Each row is a point on a landscape with many valleys, with its height.
From any point a ball rolls to the lowest of the 2 points nearest to it. It stops when none of these is lower. Distance is the straight distance between rows; heights are no part of it.
(1138) height 2.70: [118 111 104  74 113  81  80 135 145 101 115 106 102 102 102 108  91 106
 119  55  92  89  85 115  80  96 120  86  81  83 119  82 110 103 106  90
  68]
(1493) height 3.57: [ 91  93 141  90  77 113 109 131 137 106 137  79 121  67  91  96  69 114
 104  39  99 109  60  85  95 129 100  89  88  90 113  91 119 107 104  96
 121]
(846) height 5.96: [114  95 132 105  87  85 119 110  87  73  91  98 145 106  57 122 146  81
 133  60  73  68 116 137  85  98 129 111  87  47  72 124 100  76 137 119
 106]
(1464) height 3.50: [ 86  78 111  97  72  91  82 150  87  90  75  89 103 102 114 123 123 132
  61 118  80 110  75 119 110  36  39 124 101  85 105 113  90 115 107  96
 115]
(1638) height 6.97: [ 93  58 101 108 120  75 121  98 110 126  57 134 111 123  82 104 132 118
 128 109  91  80 112 124  68  70 100 103  92 103 107  66 118  90 105 134
 105]
(657) height 3.81: [108 101 109 102  84  88 115 134 131 121 107 105 105  73 104  89  90 116
 100  46  88  98  76  84 101 116 118 106 102 106 129 103  86 100  99 118
 120]
(536) height 4.21: [101  93  84 111 112 113  86 103 122 112 111  77  83  87 107  83  77  80
 127  68  97  75 113  70  93 135 132  77  93  90 101 111 113 127  79  86
  90]
(401) height 4.01: [129 110 116  95 108  95 113  91 118  68  83 120 125 107  82 149 101  78
 118  72 102  74 110 118 105 105 149 114  91  92  77  77  97  97 113 107
  87]
(1069) height 4.17: [117  99  69 101 114 107  51 137 111  78 142  61  83 140  90  87  79 113
  99 109  90  78  71 108  97 123  70  67  65  75  93 125 101  99 100  68
  82]
(1393) height 3.44: [114 134 103 112 105  93 124  88  64  80  74 105 109 115  84 122  88  84
 125  70  75  90 120  98 125 113 148 128  99  96  72 104  80  75 100 109
  82]
(777) height 2.01: [ 83 106  98 108 111 143  65 101 101 120 101  80  83  94 117  70  79 108
 101 117  83  75  97  82 150 123  46 123 116  95  77  76  93 101 101  90
 103]
(1060) height 4.30: [121 112 103 113  73  84  99 131  88 117  93  91 108  96 104  82 117 123
 100 108  71 105 100 113 126  80  86 106 110  87 128 131  83  96 118 115
 101]
(32) height 1.86: [107 118  97 102 108  99 127  79  88 107  98 127 112  99  89  78  84  87
 124 103  99 125  86  83  95 106 116  91 102 113 111 108  92  76  97  94
  84]
(1403) height 7.79: [ 89 101 135 115  71 109 131 125  72 110  86  96 148  69  89 106 131 106
 101  84  84  89 115 135 109  62  80 126 148  86 100  80  74  89 120 126
 128]
(361) height 4.81: [133  99 117 102 108 119 107 111 113 108 110  94 117 116  78 116  70  75
 111  74 133  71  86 102  90 130 116  79  96 115  92 138 109 110 129  98
  87]
(387) height 4.31: [ 71  72  78 123  91  90  89 127  92  73  65  98 103 111 101  98 123 107
  67 123 117  99  77 112  95  40  37 132  85  89  80  97 107  87 116  85
 112]
(298) height 4.80: [ 87  96 108  75 110  95  67 105  93  96 110 113  72 130 109  90 117 120
  97 137  56 123 106  92 134  95  68  99  76 127 112  87  68  98  65  72
  76]
(82) height 7.20: [ 87  69  68 134 114  70 113 112  89 105  62 111  78 114  92  93 140 110
 107 119  88  79 120 121  92  72  91 132  84  94  81  70  97  77 111 122
 108]
(732) height 6.59: [ 67  94 112  74 104 113  83  79 114  84  91  99  97 105 101 127  95 112
  71 148 117 109  74  91  84  89  45  71  85 136 114  68 113 148  77  69
 111]
(1368) height 4.60: [105 115  56  61 113  96 108  61 109  91  97 109  88 113 119 144 118 114
  63 145 131 129 106 121  83  57 114  84  85 129 131  81 114 133 107 111
 112]
(719) height 3.83: [ 84 104 132  97  93 115 128 106 147 119 104 103 137  58 101  82  50  96
  95  61 125 125  75  77 109 122  84  75 105  92 109  75 121 105  88  95
 124]
(1133) height 3.80: [123 122  88  94  88 118 124 105 106 103 116  86 112  95  79  69  73 112
  91  93 108  80 117  91  84 112 103  85 122 112 123 127  88 112 112 127
 114]
(1436) height 4.99: [109 127  62  67 113  91 117  53 113  99 124  93  97 115 103 137  95 116
  84 111 110 108 133 101  93  76 146  99  97 132 130  97  86 117  85 108
 119]
(1345) height 2.33: [ 77 104  93  56  83  89 130  71  74  95 120  96 122  86  95 104 118  98
  87 140 104 143 137 108  68  90 129  82  91 102 129 115  83 124  57 105
 108]
(1653) height 4.46: [133 118  94  92 101 107 107 104 118  89  88  99 124  87  94 132 102  88
  92  71 104  73 111  94 110  98 107 127  98  91  92  61 106 102 135 120
 118]
(1429) height 1.98: [125  79 108  90 101  78  79 129 141  89 106 123 106 104  97 111 128  98
 122 103  81  80  98 144  91 104 112  82  81  79 116  76 111  90 124 103
  83]
(430) height 4.45: [ 86  80  99 110 107 104 102 104 126  97 126  81  79  79  95 109  63  67
  97  43  88  52 108  64 109 167 133  91  92  79 100 109 104 120 117  85
 127]
(1276) height 5.35: [118 122  84  83  92  77 124  75 117  60 106 107 126  94 105 164 108 104
  78 102 126  97 100 109  83  84 124  92  80 134 114  94  91 106 107 110
 125]
(1241) height 2.31: [112  80 107  71  93  85 101  91  91 132 118 120  90  85 107  92 123 116
 133 126  72 129 123 104  81 107 160  82 111  91 143 126  90 105  78 109
  72]
(1694) height 1.85: [121  60 116  88  86  74  79 128 113 100 127 118  91  75 110 113 119  82
 119 123  73 118  93 116  76 116 148  71 105  83 148 104  94 112  94  98
  72]
(898) height 4.70: [114  88 116 149  99  87  85 134  64 109  91  95  95 118  90  93 141 122
 108 123  73  82  93 128 121  90  83  90  95  81  87 139 100  81 111  97
  93]
(1048) height 5.02: [ 80  84  91 148 129 112  95  95  82 123  46  94 102 107 121 110 100  80
  90 113 142  98  86 103 106  89  77 125  94 115  53  96 131  81 115  95
 131]
(1244) height 3.71: [ 98 127  86 105  81 119  97  75 116 102 109  88  81  61 112  61  54 113
  94  80 107 108 113  63 121 142 104  81 116 118 101 146  97 104  72  96
 142]
(1185) height 5.99: [ 79 111  80  77  99 121  92  41 128 110 104  86  74 104 120  84  85  80
  85 111 130 107 102  81  91  86  71 101 106 139 113  64 127 146  80  98
 109]
(759) height 4.79: [143 115 101  90 103 122  78 115 117  98 118 114 119  85 104 109  77  80
 106  93  96  62  90 110 105 115  86 119 114  89  97  82 115 103 159  97
 101]
(415) height 0.38: [ 86 105 107  80  84 121  79  86  58 113 127 102  76  69 100  65 116 104
  85 147  87 161 141  78 100 122  87 110 110 103 129  95  89 110  25 107
  73]
(614) height 4.91: [ 85  76 101 126  93  97  95 128  92  94  71  80 137 106  89 103 120 118
  78 100 107  91 102 125  87  65  57 114  90  57  87 111 126  95 119 101
 134]
(1068) height 4.71: [ 95 124 119  95  97 110  79  81  73  93 116  85  64 100 109  52  71 102
 104 101  67 129  97  60 150 134  77 100 100 114 112 103  47  96  56  85
  91]
(37) height 3.58: [111 109 116  74  82 115  99 112 131  88 141  95 107  85 101 122  75  88
 102  64  89  96 107  74 100 127 129  77 115  88 109 110  89  95 107  73
  88]
(1586) height 1.42: [ 95 111  97  48  95 113 100  91 117  96 117 100 115  68 101  74  90  96
  93  90 109 131 114  98  60 106 118  59 107  91 146 103 101 124  58  84
 100]
(522) height 2.62: [ 97 100  88  81 111  88  97  79  96  87 103 132 125 111  83  88  87  68
 122 134 110 129  96  97  93  90 107  78  63  96  91 108 105  77 105  76
  93]
(1575) height 4.03: [110 110 137  98  67  82  96 145 109 108 132 101  98  74  92  81 114 121
 103  81  58 103  82  92 126 102  97  94 109  88 121 114  65  84  92 109
 110]
(1044) height 1.92: [ 75 100  92  45 100 115 111  46 106  96 112  99 109  79  97  85 103 101
  78 125 107 144 145  92  64  90  97  77 102 105 139 103 129 121  51  91
 111]
(284) height 8.09: [ 74  76 122 100  74 112 119 122  73  74  61 114 121  78  98 124 108  96
  76 132  99 118  86 112  82  44  47  94 135 109 109  79  98 103 110  94
  90]
(592) height 1.99: [ 99  70  76 127 105 131  91 111  86 113  65  96  67  99 111  99 102 109
  72 123 111  61  87  84 118  76  44 133 130 124  87  93 107 106 131 111
 116]
(310) height 3.90: [105 103  90  84 106 104  67 112 121 100 130 104  88  93 113  92  92  81
 108 110  80 100 122  80 107 125 116  79 104  99 123 102  84 111  80  75
  81]
(1082) height 2.27: [ 85 139  77  68  90  88 161  46  68  96 112  86 139  97  72  92 120  93
 117 126  89 112 122 120  54  94 164 100 131  89 104 128  64  85  65 127
  91]
(1184) height 2.55: [109 130 125  79  88 100 152  87  96  98 125 111 128  73  71  87  90  80
 137  67  65  80  96  97  96 109 142  90 141  93 104 125  46  86 108 112
  97]
(1338) height 3.46: [101 101  84  84  91  88  65  97  69  74 116 124  65  90 144 113 118  91
  42 160 118 150 111 116  99  65  89 115  91  91  95 101 113 116  80  88
 103]
(649) height 5.21: [ 87 126  91 114 103 111 144  91 107 101  86  93 116  91 137  94  77  97
  73  56 148 102 110  87  97  99  89 127 104 132  88  72 114 114  98 129
 115]
(1700) height 5.05: [106 122  89  70 114 128  57  77  75  83 121  94  71  94 114  56  79  88
  85 138  85 147 118  79 138 122  73  84  94 105  96 122  84  84  60  78
 105]
(1611) height 3.24: [108 111  54 110  86  91  78  91  89 129  90  83  80 104 101  76  98 121
 100 136 109 114 102  89  97 110 101 103  93 121 108 150  99 112  89 118
 118]
(589) height 7.92: [ 74  87 147 116  67 107 122 129  77 103  73 109 121  65 107 108 118 111
  95 108  79 112 104 112 110  60  61 116 152  99 111  76  88 122  93 120
  94]
(1581) height 6.86: [ 91  94  67  92 125  81 132  70 113  84  78  79 145 109  88 112 111  99
 105  83 118  83 120 123  54 103 131 101  94  79  98  90  79 106  96 120
 119]
(1482) height 7.06: [120 118  69 109 114 116  96 105  75  98  86 112 114 115  90  92  81  97
  87 115 135  80  87  96  87  79  89 111  97 109  77 115 115  76 155  98
 113]
(1545) height 6.24: [ 91  84 110 117 102  81  96  98 115 135  78 120  93  96 112 102  83  95
  97  96 112 119  66  93 113  99  66 105  87 124  98  66 105  99 104 108
 122]
(753) height 6.64: [ 95  79 144 106 105 105 143 107 107  71  79 128 132 114  70 113 119  65
 121  81  79  41 114 130  78  83  85 129 114  92  97  66 103  85 145 136
  76]
(965) height 1.38: [102 138  56  73  93 127  92  54  71  81 100  85  69  94 104  86  93  97
  90 134  89 119 167  80 117 110 112 110 110 122  98  97  79 110  73 107
  98]
(474) height 6.73: [102  83  88 125 134  85 142  86  81 127  53 104 110 118  95 100 123 117
 122  88 126  96 101 109  69 102 125 113  97 104  77  97 113  53 125 127
 113]
(300) height 7.62: [ 76  91 113 149  91  92 133 114  78 107  71 112 108  85  82  90 157  91
 102  89  77  94 110 112 100  59  64 129 127  95  76  86  87  55 117 123
 124]
(152) height 6.91: [117 118  53 125 119 109 112  91  76 107  54 111 102 108 101 112 113  98
 102 105 133  98  97 104  81  69 119 134  95 106  52 111 102  39 147 120
 128]
(1193) height 4.63: [110 118  97 117 114 119 117 110 116 104 101  74 105  87  95  94  65  89
  85  23 123  52 109  82 108 150 133 121  94  74  80 114 115 116 128  99
 127]
(988) height 3.29: [100  85 145  78  88 107 132 133 148 102 140  95  92  70  98  96  57  94
  99  29 121 111  62  77  83 128 137  68 121  92 131 101  95 112 100  98
  72]
(1303) height 4.50: [ 92  79 102 133  93 105 120 102  90  83  58 106 128  84 111 130 129  92
  74 111 139 118  79 113  96  69  78 122  99 105  54 109 115  66 126  92
 137]
(319) height 4.28: [ 80 108 128 119 104 104 110  99  74  96  99 108  84 122  89  63  87 105
 130  90  53 106  85  79 139 106  66 101  92 104 105  90  60  78  74  95
  81]
(145) height 5.63: [120  90 134 129 109  93 121 116  79 126  77 119  85 106  85  92 131 114
  99 101  82  81  80 114 107  72  87 115 115 130 107  94  89  98 130 117
  84]
(1426) height 3.62: [ 74  91 158  72  64  83 105 122 110 105 120 101 145  95  97 119 103 106
 122  55  94 114  90  96  77  95 142  74  94  71 101 116  89 102  92  84
 100]
(362) height 2.79: [ 93  64 112 119  76 101  71 117  84 113  77  96  90  91 125 119 100 128
  70 125 118  99  80 112 114  52  43 133 140 107 111 102 108 116 106 104
 110]
(533) height 2.40: [106  99 110  50 122 103 135  94 124 111 133  99 106  74  87  58  61  87
 130  69  86 108  91  78  76 122 123  79 131  83 140  94  75  88  91  87
  70]
(1258) height 3.96: [ 79  74  89 135 125 116 151  86  71  83  45  85 130 102 103 114 124 114
  83  91 135  99  98 108  57  74  87 127 100 101  52 115 104  43 129 109
 149]
(371) height 5.62: [ 75  96  76 104 100 113 120  76  95 122  88  98  85 107 126  84  82  95
  78 101 145 107 111  82  98  92  75 134 114 123  93  64 122 130  85 117
  88]
(380) height 7.05: [111 128  84 124 113 113  82 124  93 117 102  59  70 109 106  99 101 117
 118  67  69  58 124  83 126 125 145 114 106  79 107 133  91 117  97 101
 106]
(1208) height 3.12: [123 100  91  87  88 111  29 121 111 101 146  76  48  86 141  55  87 105
  86 107 101 128  86 107 107 143  77  74  98  94 100 118  94 101  81  62
  81]
(804) height 7.57: [ 89  85 108 152 115 115  79 126  87 119  77 114  42 131  91 123  85  78
  95 104 118  51  72 108  91  92  71 146  81 116  29  87 125  94 115  84
  75]
(1559) height 3.94: [ 90 100  74  93 109  98 100  74 105  79 101 112  98 124 113 143 120  87
  83 129 122 102 125 110  93  77 110  92  82 112  88  72 117 129  87  86
  95]
(1466) height 6.82: [ 80  77 112  74  84  98  74  66  94 100 104  98  88 104 124 128  95 119
  68 157 113 127  94  86 115  82  64  81  94 137 128 115 118 133  57  70
 111]
(448) height 4.85: [116 130  66 110 127 112 140  79 107 108  83  73 106  95 118  92  80  98
  84  45 142  66 115  93 110 123 129 128  97 108  78  98 113 113 113 122
 114]
(1178) height 3.49: [ 95 101  92  96 108  98  77  78 122  96 131 109  91 129  80 101  82  70
 118 118 139 103  85 103  75 108 103  62  71 117  98 118 129  98  93  65
  72]
(1388) height 2.00: [ 79  96 120 111 106  95 156  85  93  76  65  82 134  91 102 155 138 131
  57  93 117 103 103 122  73  72  76 111 111 117  93  75  91  83 115 124
 138]
(861) height 4.29: [ 97 101 123  69 104  97  61 104  98  85 142 109  89 101 109 108 115 102
  95 112  50 121 107  92 110 113  93  62  95 102 138  98  66 119  47  64
  66]
(1243) height 6.81: [101 110  81 120 119  72 115 105  93 106  91  87 119  99 115 103 144 129
 124  72  84 107 117 123 106  87 155 102  87  54  83 130  92  78  97 111
 138]
(299) height 6.13: [111  91 119 124  82  68  76 125 136 106 102 114  97 110  88 126 118  85
 104  71 112  80  76 111  96 114 121  92  52  92  61  75 139  87 118  80
  96]
(695) height 6.66: [ 89 105  75 120 107  95 115  90  93  92  89  89 137 100 111 119 119 113
 102  99 117 104 123 115  92 110 121 104  88  86  76  96 105  91 105 115
 149]
(626) height 4.54: [100  93  92  80 104 107  69 133 108  87 132  80 106 117 104  76  94 109
  86 126 102  91  92 120  84  99  59  74  95  81 114  95 107 118 103  82
  75]
(762) height 7.43: [103 104  79 148  98  70 115 109  78  86  68  82 108 104  94 102 159  99
 101  80  87  92 112 128  96  63  85 121  99  74  92 109  93  68 114 129
 129]
(235) height 6.30: [ 53  82  81 101 102  94  83  52 112 112  78  94  93 115 112  98 104  91
  80 123 126 102  88  91  94  91  57  92  86 138 102  79 121 130  74  91
 144]
(1300) height 2.72: [117 120  94 116 119  99 128 102  98 103 102 104  81 124  78  81  78  97
 140  88  60  73  79  85 107 130 114 106 104 126 126  94  72 107 111 118
  42]
(967) height 4.27: [ 86  73 110  83 109 113  58  76 112  97 114  85  49 132 105  80  88 111
  95 148  81 120  86  77 145 102  28  94  95 122 102  69  81 100  69  71
  84]
(339) height 3.36: [ 97  88 122  52  80  95  96 131 120  82 148 108 100  78  93 131 100  91
 115  57  87 103 103  97  69 105 168  65 104  58 112 129  79  93 107  75
  74]
(1313) height 0.79: [100  80 109 129  89 112  84 108  95 106  91  85  97  87  94  79  91  95
  81 127  85  69  81  92 123 108  21 120 119 112  92  80  99 102 131  98
 102]
(1713) height 5.69: [ 97  62 166 112  87  93 118 107 110  82  99 105 156  92  54 105 138  96
 139  88  93  69  95 135  62 102 106  88  92  59 102 112 112  96 121 112
 106]
(652) height 6.52: [ 93  86 101 125 123  87 118  89 106 146  59 115 104 128  97 103  97 109
 122  78 141  97  73  98  89 100 103  93  71 132  86  95 123  87 111 114
 116]
(1665) height 5.31: [112  87  94  80 110 109  40  75 101  92 140  93  72  92 121  69  81 137
  89 165  80 138 103  89 139 135  44  71 107 104  98 127  80  93  79  56
 109]
(1172) height 4.19: [ 87  81  78 102 103  84  54  98 102  85  97 127  52 104 121 126 130  96
  77 143  96 125  91 114 118  70  83 118  86 114  84  68 104 103  86  91
 110]
(990) height 6.04: [100  81 102 129 130  94  68  98 118 124 110 117  54 118 108  79  84  92
 139  92  87  77  77  91 122 140  87  79  82 101  69  88 132 100 103  87
  84]
(516) height 6.50: [ 97 116 101 126  70 101  84 116  94 104  93  92 126  85 114 103  99  95
 101  86 118 105 121 100 119 111 125  97  92  74  67 122 112 102  96  89
 117]
(968) height 3.95: [ 73 117 134  62  80  89 111 115 123  81 121 111 120  89  94 119  87  98
  97  67 105 124  89  95  93  92 116  73  77  96 109  84 101 122  70  78
 102]
(1402) height 5.95: [117  77 111 129  97  67  92  99 105 130  74 133  74  98 110 105 123 115
 108 126  83 107  82  97 106  89  82 109 109 140 113  73 100  93 106 120
  98]
(435) height 6.53: [112 120 103 128  72 111  85  95  72 121  74  86  82  98 125 119  68 109
  68 114 156 102  88  92 142  92  66 125 128 139  84 123 100 111 100 108
  99]
(851) height 3.54: [111 117  82 143  74  94  68  99  90 111  93  77  72  80 116  73  78 107
  95 100 108  87  85  87 115 143 102  87 113 107 100 164 106 111  93 104
 132]
(1671) height 3.13: [115  77 103  57  91  88  89 131 143  86 128 111 107 102 114 138  96 109
 111  78  91 102  97 114  65  87 138  61  72  56 128 107 109 128 120  73
  94]
(1619) height 7.17: [102  89 124 139 117 113 103 109  87 118  84 114  58 141  98 110  78  93
  92 103 123  54  61  88 122 103  65 130 119 143  65  75 117 107 135 102
  64]
(1562) height 5.39: [104  75 157 126  96 100  94 143 116 124 114  81 108 105  69 101  96 114
 118  46  83  79  68 106 103 127 106 104  79  91  97 119 115  78 125  98
  86]
(89) height 6.37: [109  85 113 118  85  90  75 132 119  98 103  86 127  88 102 122 104  95
  98  75 115 100  88 119 122 130 129  94  60  66  68 125 129  83 127  86
 123]
(1373) height 2.58: [126  96  98  61  99 128  39  94 108 109 144  77  46  88 125  46  99 116
  76 116 123 147  99  88  82 121  81  80 113 108 130 116 102 126  50  71
  62]
(1417) height 6.06: [101  80  92  97 109 121  79  89 101 120  98 123  65 120 116 130  77 112
  74 150 133 118  64  90 117  45  59 106 113 135  95 101 116 103 115  82
  95]
(942) height 2.12: [108 111 131  71  91  87 143 106  94  86 132 131 130  88  71 118 137  87
 134  96  49  70 105 115 102  76 133  78 126 100 127 120  58  79 110 113
  91]
(1289) height 5.77: [114  98  91  81 112 109  61  97 112  94 126 114  90 119 117 119  99 116
  76 134 108 132  76 106 122  66  81  76  80 118 103  97 121 110 111  60
  96]
(805) height 3.25: [111 120  97  80 118  95 102 127 109 107 101 105 115 122  90  90  94 114
 127  75  71  94 106 100 121  94 102  94  74  76 104  72  95  96  97  98
  78]
(397) height 3.10: [ 97  98  83  94 101 106 110  75  77  66  95 117 119 100 110 135 107  56
  93 124 135 115 135  96  95  87 124 107 112  92  75  91  98  99 103  89
  87]
(1576) height 3.14: [112  84  94 109 110 126  68  90 110 106 118  75  56 119 112  52  76 110
 107 124  95 102  71  82 152 133  25 110 126 114  93  73  86 108 104 100
  71]
(289) height 1.94: [105 101 113  42 104 129 107 104  99  92 158  97  99  85  93  63  76 114
  96  76  78 118 111  85  75 113 103  77 126  97 146 117  76 109  61  78
  59]
(870) height 4.95: [ 71  87 109  79 116 111  99 107 125  87  85 124  98 121  97 121 100  91
  94  89 102 106  84  88 103  76  68 108  71  95  81  34 129 115  89  79
  79]
(961) height 1.51: [113 132 107  61  89  95 154  85 101  88 104 114 139 100  71 132 124 114
 106  79  82  76 113 121  94  68 133 102 129 110 102 104  48  84 120 124
 121]
(131) height 5.57: [ 97  95  88 100 132  82  87  76 117 105 100 130  72 107 109  57  89  57
 125  95  94  92  98  90 112 140 104 104  93  91  97  53 121  92  89 103
  74]
(291) height 5.33: [ 93  81 131 114  71  87 100 119 106  91  79  93 157  85  77 117 123 101
  94  77 120  80  85 133  60  93  81 110  82  66  82  99 120 105 144 119
 117]
(197) height 2.91: [ 79 116 111  80  87 101 158  71  81  98  98  97 128 105  67  84 103  89
 128 108  84  77 119  99  71  91 142 101 134 102 108 115  65 106  92 129
  80]
(543) height 3.89: [ 83  96 113 118  91 116 109  78 123 120  93 101 120  73 112  68  61  92
 110  76 125 123  96  74 120 154 103  72 119 107  99 117 111  99  74  97
 131]
(1265) height 5.20: [108  79 138 162  94  92 102 141  76 118  68 116  96 115  81 101 143 106
 132  92  67  79 100 125 102  72  75 102 105  97  91 101 120  70 134 115
  76]
(943) height 7.08: [ 88  75  88  91 109  63 121  89 112  98  78 122 119 108 102 104 138 104
 118 100 101  96 120 135  49  90 147 100  90  76 103  60  99 114  96 120
  89]
(2) height 4.93: [ 93 103  83 107 110  89  78  91  95  92  95 130  70 104 116 101 106  62
 105 134  97 112 103  91 134 106  85 102  92 111  79  57 106  94  82  91
  75]
(365) height 4.26: [ 97  97 104 107 103 102  99  99 111  99 117  94 104 115  95 102  83  73
 103 105 132  81  71  93 105 120  79  91  90 106  80 101 125 109  98  84
  98]
(1097) height 5.26: [134 101  84 115 103  78  61 134 123 124 103 115 107  86 106  87  99 105
 102  96 115  95  63 110 118 106  77 103  80  89  95 109 126  76 118 100
 138]
(738) height 1.45: [ 84 124  71  76  78  96 146  53  65  95 111  80 138 109  89  89 118 123
 107 117 117 146 111  98  61  84 148  86  98  99 107 146  88 100  68 121
 105]
(1348) height 0.52: [ 97 109 122  86  88  99 132  97  99  99  81 107 131  96  99 158 144 134
  96  98  86 101  98 125  90  50 112  95 111 109 114  86  79 103 111 115
 134]
(372) height 1.84: [ 65 101 103  95  92 101  94  80  72 114  84 113  81  93 124  95 116  95
  88 134  96 160 136  83 112  92  98 128 104 115 100  89  86  97  41 100
  85]
(848) height 5.11: [122  89 134 110 108  98 105 118 107 121  94  91 128 116  66 122 115  95
 113  50 104  61  95 102  78 111 118 104  91  94  85 118 109 102 136 112
  92]
(456) height 5.54: [129  93  90  95 102 107  47 105 103  97 129 113  93  96 120 109  93 108
  95 157  81 116  92  92 134  99  64  77 106  94 102 110  98  93 112  69
 112]
(144) height 1.83: [100 115 104  93 127  93 148 105 107 107  97 100  92 122  73  64  65  77
 136  56  88  79  94  96  98 120 143 107 105  89 113 106  90 102  98 117
  56]
(635) height 1.74: [ 95  96 100  95  86  95 118 104  80  87  98 104 121 100 128 144 114 133
  64 135 100 124 117 126  98  54 101 109  88  90  99 103 104 117 105 116
 129]
(1389) height 0.77: [117  73 102 100  97  59  72 110 132  95 121 132  83  85 100 113 120  69
 114 114  95  94  78 116  84 124 127  67  82 105 122  60 115 113 104  90
  97]
(941) height 2.71: [ 88  82  61 112  94  92  90  93  57  95 105  97  93 102 135 102 119 119
  60 159 113 135 112 125 106  63  79 117  93  82  77 109 113 114 103 104
 125]
(155) height 4.38: [ 75 103 127  76 102 108  91 110 125  77 116 102 115  89 101 105  84  85
  76  92 105 125  98  84 112 114  67  82  84  94 106  57 118 111  81  61
  85]
(1135) height 1.43: [110 111  83  60 101 113  81  67 112  65 137 107  91  72 106  95  83  52
  77 121 119  87 132  93  86 136 118  82 125 109 117  77 111 138  85  78
  93]
(321) height 2.93: [ 89 141 120 109  92 112 133  86  79  73  98 100 104  96  86 119  68  68
 106  84  88  94 120  69 128 127 153 104 108  98  94 121  82 106  85  84
  85]
(243) height 5.04: [139 117 100  92  93 112  71 132 123 109 115 103 104  74 111  92  69  93
  99  72 138 108  82 112 119 110  94 100 112 114  92  89 124  87 140  95
 105]
(1000) height 5.68: [114  90 135 133 123 112 112 128 100 136  95 108  92 127  88  85  71 107
 132  65  99  72  79  94 125 134  87  92  78 101  72  94 134  86 125  85
  84]
(382) height 3.19: [ 79  73  96 103 115 100 139  84  98  66  60 105 148 118  93 124 141  97
  89 100 124  93  98 115  46  66  85 112  91 101  85  72  90  63 122 118
 142]
(722) height 2.32: [ 86 117  23 124 106 102 113  54  70 109  87  62  84 115 121 110 113 143
  81 141 105 140 130  97  89  91 117 137 110 112  80 125 104  89  93 131
 124]
(391) height 6.80: [122 114 102 141 105 101  91 112  67 118  79  96  68 115 108  82  73 104
  94 109 118  83  71  93 120 112  80 128 120 134  90 111 100 113 114 129
  80]
(357) height 0.23: [100 123  84  70 105 114  95  62 100  82 122  93  73  61 109  63  83  73
  70 115 108 121 150  68 108 129 117 102 123 120 122  94 101 119  47 107
  90]
(1463) height 2.04: [108 149  51  82 108 114 100  73  78  80  89  90  86  83  91  89  92 106
 115 117  57  95 160  85 131 105 147 100 115  80  93 121  68 103  86 112
 105]
(963) height 7.14: [104 138  72 123  81  86 101 110  74  95  93  65  74 127 110  93 102 129
  92  86  74  87 115  95 107 106 123 109  92  81  93 136  83 115  81 107
 104]
(575) height 6.31: [104  96  72 118  95 119  90  81  77 129  75 102  94 106 131 132  75 118
  73 140 129 128  98  89 123  55  83 107 112 123  77 130 122 101  98  92
 109]
(53) height 5.61: [ 86  94 102 102 120  68  96 103 134  85  90 130 105 117  84 122 112  64
 106  85  99  77  85 117  86 108  87 100  59 116  87  48 133 103 107 102
  87]
(893) height 6.89: [112 117 123 120 126  96 113 136  91 125  80  89 109 109  85 116 147 118
 140  47  67  70 115 127 121 104 146 112 101  61  94 117  95  74 119 108
 123]
(219) height 3.76: [ 92 118 116  89 116 112 104 114 104 110 103  88  89 135 108  85  69 124
 107  88  77 107 104  70 140 103  75  92  84 103  98  91  80 100  94  89
  71]
(186) height 2.45: [ 91 138  74  91 111 102  87  80  90  64 110  83  78  96  90 100  80  72
 107  91  77  95 139  81 112 126 160  90 102  69  96 136  73  98  73  75
  82]
(873) height 7.88: [100  94  91 143 104  88  79 127  89  87  91 134  75 122  91 111 109  72
  95 119 119  75  91 116 101  92  90 119  76  93  37  89 126  76 122  89
  84]
(1633) height 2.90: [109  81 131  75 120 102 157 101 142  96 133 108  98  89  81  87  50  61
 136  39 100 102  58  80  90 131 134  91 122  81 133  90  92  97 119  95
  55]
(1697) height 3.64: [113  95  74  98 110 108  48 124 124  87 147  69  59 119  96  50  80 116
 113  92  69 106  87  79 101 142  89  72  93  98 110 122  76  83  84  76
  79]
(617) height 0.96: [ 96 108 100  69 106  83 119 101 101  88  99 112 128 101  81  83  77  71
 132  81 101 107 104 112  78 102 155  88  95  73 117 110  84  84  96 112
  70]
(1299) height 5.37: [104  93  94 146  94 103  73 105  86 133  75  85  98  90 104  82 100  94
  95 102 120  91  83 108 108 107  80 127 112  93  83 109 126  78 116 111
 150]
(740) height 2.29: [ 93 101  80  72 113  96  95  61 115  77 109 108 118  89  87 119  88  52
 107 113 120  95 136 104 104 119 143 103 104  96 110  93 108 111  92  76
  93]
(194) height 2.85: [114 134  34  95  91  90 110  64  87 110 103  80  88  96  98  91 103 128
  98 131 103 124 133  97  77 109 153 104 101 106 114 131 114  93  92 130
 119]
(1406) height 7.00: [ 79  83 123 104  72  72  82  78  74 102  97  91 105 114 112 133  80 131
  74 141  94 120  71  90 138  81  52  98  95 128 129 139  86  98  64  90
 124]
(736) height 3.40: [119 125  84 109 116 112  98  98  94 101 102  79 102 117  70  61  88 112
 122 103  71  63  97  78  92 125  99 103  99 106 130 120 100 101 125 111
  80]
(1542) height 6.98: [125 116 117 126 115 104 112 148  94 127  86  77  82 103  93  98  97 117
 130  35  57  59 102 102 111 128 130 115 113  77 105 123  92  97 130 118
  94]
(468) height 6.29: [114  76 127 118  82  79 136 124  95  91  77 104 119 110  65  89 144  89
 132  60  91  65 105 136  74  80 108 120  96  73 100  91  97  88 131 142
  65]
(52) height 1.20: [ 68 117  56  97  79 105 107  73  62 108  95  89  72 121 125  99 124 130
  79 138  84 150 134  82  90  66 106 134  88 120 104 111  79  92  61 131
 103]
(1473) height 4.11: [104 103  96  87  96 110  90 111 112  90 109  91 124  89  99  97  97 111
  80 114 119  78 109 104  75  93  84  81 116  97 120 100 113 134 119 109
 115]
(921) height 1.75: [105  89 105  59  85 130  46  80  89 116 120  95  64  89 108  48 105 114
  79 147 103 148 107  86  93 114  70 106 105 125 138  69 108 125  51 105
  62]

Call two points neighbours if one is among the 2 nearest of the other. Go from one point of each pair to the other, from neighbour to neighbour, staying as low as possible. Name the highest point that can't be avoided.
(1638) and (1313) -> (943)
(1586) and (617) -> (626)
(52) and (1493) -> (543)
(357) and (1493) -> (1299)
(1586) and (738) -> (1345)
(415) and (52) -> (372)
(738) and (1348) -> (197)
(1313) and (1389) -> (298)

Where does a ball stop that starts at each point below?
(1097) -> (357)
(1619) -> (1389)
(468) -> (1313)
(152) -> (1493)
